Points, in no order, along strands that fork, close into loops and pass close to each other.
Points whose rows are less than 42.3 apart are linked; no others are. Some points are linked to none.
lon: [ 16.1  20.9  14.7  17.4   9.9 -50.6  32.0  16.0]
satu: [ 14.7  22.1  -7.1  37.1 -11.6 -16.6  32.5  -6.0]
pofu: [ 29.5  44.7 -23.8  34.3 -36.9  -4.3   3.1   1.4]
nep: [-27.7 -31.5   3.3  -2.0  -0.5  27.8 -15.9 -17.3]
Reso: [ 18.6  18.4 -12.2  13.1  -5.4  -5.1  73.8 -18.6]
nolo: [  8.6  16.1  29.7  13.6  11.7 -22.6 -17.5  -4.4]
Femu: [ 18.0  -3.9   8.1  -4.9  37.7 -36.0  36.7  39.0]
koro: [ 16.1  20.9  -2.4  29.9  -6.6   3.7 -12.9  -4.4]
bevo: [-23.9  28.0 -27.0 -44.3 -38.5  31.2 -41.2  12.7]
pulik: [ 10.9  29.6 -38.4  29.4 -25.2  43.9 -22.0  15.6]
Vog: [-21.4  -2.0   6.4  47.4  -2.0 -18.9   7.5  27.4]
zole: [ 10.8  33.3   5.7 -28.3 -16.8  22.4 -52.9  -3.1]
gini: [  0.0 -21.7   3.6  15.7  47.1  10.0  12.1  -2.2]
Salo: [-11.2 -38.9 -16.5 -47.7 -32.5 -13.4 -14.7 -39.0]
Vad: [-32.2 -20.9  18.5 -21.8 -34.0 -10.0 -28.2 -12.4]
gem: [ -4.8 -23.5 -14.7 -56.5 -35.9  -1.8 -27.1 -39.5]
Zezep: [ -5.8  -9.4 -17.1 -53.6 -33.7  22.2 -31.8 -26.2]
Tad: [-43.6 -49.6  17.1 -19.5  10.4  -2.7   2.4  -2.0]
Suvil: [ -5.9  33.5 -13.7 -41.5 -22.1  36.1 -48.0   6.4]
Mipal: [-22.0 -20.8   8.1  14.0   6.1  21.7 -15.1  -7.6]
kunap: [ 15.2  25.1  27.5   0.9  -3.3 -14.0 -36.6  -9.6]
zabif: [ 11.8 -12.2  15.1  -5.0  49.3 -27.2  21.3  35.2]
poka: [ 23.9  25.9 -10.6  21.9 -17.3  -9.0  58.8 -17.7]
Vize: [ -4.3   7.4 -20.0  24.5 -16.8  43.2 -32.7   6.5]
pubo: [ -7.3  -6.2   4.6 -33.9 -17.6  22.8 -39.3 -24.4]
Fime: [ 22.5   0.7  -1.0  -1.5  21.6 -37.8  58.6  35.9]
kati: [ 24.1  42.5 -33.4  26.5 -26.9  20.5 -16.4  11.2]
nenil: [ -7.2 -31.7 -13.0  23.0  50.7   8.8  34.9  33.7]
suna: [ 13.3  15.0   5.0  12.9   5.8 -46.8  54.1  25.4]
vepap: [ -9.5  -2.2 -17.1  -2.6 -22.8  48.6 -36.2  -2.4]
pur: [-28.4 -16.5  34.2 -12.6  -3.2 -14.2 -23.3  -4.3]
Bim: [-21.4 -15.2  36.7 -12.9  25.7 -19.0  -8.3   5.1]
kilot: [-33.0 -12.8   2.8 -25.6 -51.4   1.5 -32.7  -7.5]
foz: [  2.8 -20.5 -20.0  29.6  36.2  -0.2  48.5  27.3]
Roz: [ 22.8   8.8   8.7  -3.2  15.4  25.1 -29.6 -28.8]
tival: [ 29.4  34.9  -3.3  31.2 -16.4  -9.5  -9.5  -2.1]
ruge: [ 10.9   5.9  -2.3  33.6  13.5 -12.6  25.9   2.0]
Sog: [-19.9 -37.7  -3.8 -18.3  -1.4  38.4 -13.0 -31.4]
Ruzis: [ -2.5 -23.9  16.3  -2.5  53.1  -5.7  14.6  19.5]
diso: [ 10.3   3.3 -16.3  16.6   9.3  -9.9  73.3   6.8]
fal: [ 14.5  28.5  22.0 -23.0 -14.2   5.0 -52.5 -11.6]
Lusid: [-23.9 -46.5  -5.6 -33.4 -15.8  10.0 -10.3 -39.7]
Muka: [ 31.7  -0.4   0.0   3.6  44.3 -14.7  48.2  -3.6]
res: [21.5 -7.0 -2.0  8.6 55.7 -1.6 32.3 -7.7]
zem: [ -3.7   0.3   8.7  22.2   0.0  14.3 -20.3  -5.4]
pedi: [  6.9  -3.6 -14.4  33.0  16.4 -14.8  52.8  14.0]
ges: [ 12.7  23.0  26.7  15.3  14.0 -44.8   3.7  13.5]
Kud: [-31.4 -35.9  28.7 -26.0  30.4 -12.2   0.3  17.3]
ked: [-26.7   5.9 -16.8 -34.5 -55.7  18.5 -39.6   6.9]

A piece is two or more points that can be reached from each other along the links. Count, over all rows, the pieces, the separate loops (a circle has one, a figure eight two, a Y none), the forks (points with three links) and the tips (points with one).
pieces -> 3
loops -> 1
forks -> 1
tips -> 5

Name the points in between on the shortest way along the links from the first point to the second, in order.
res; zabif -> gini > Ruzis
nep; koro -> Mipal > zem
ges; ked -> nolo > kunap > fal > zole > Suvil > bevo
Mipal; gem -> nep > Sog > Lusid > Salo
bevo; Bim -> ked > kilot > Vad > pur
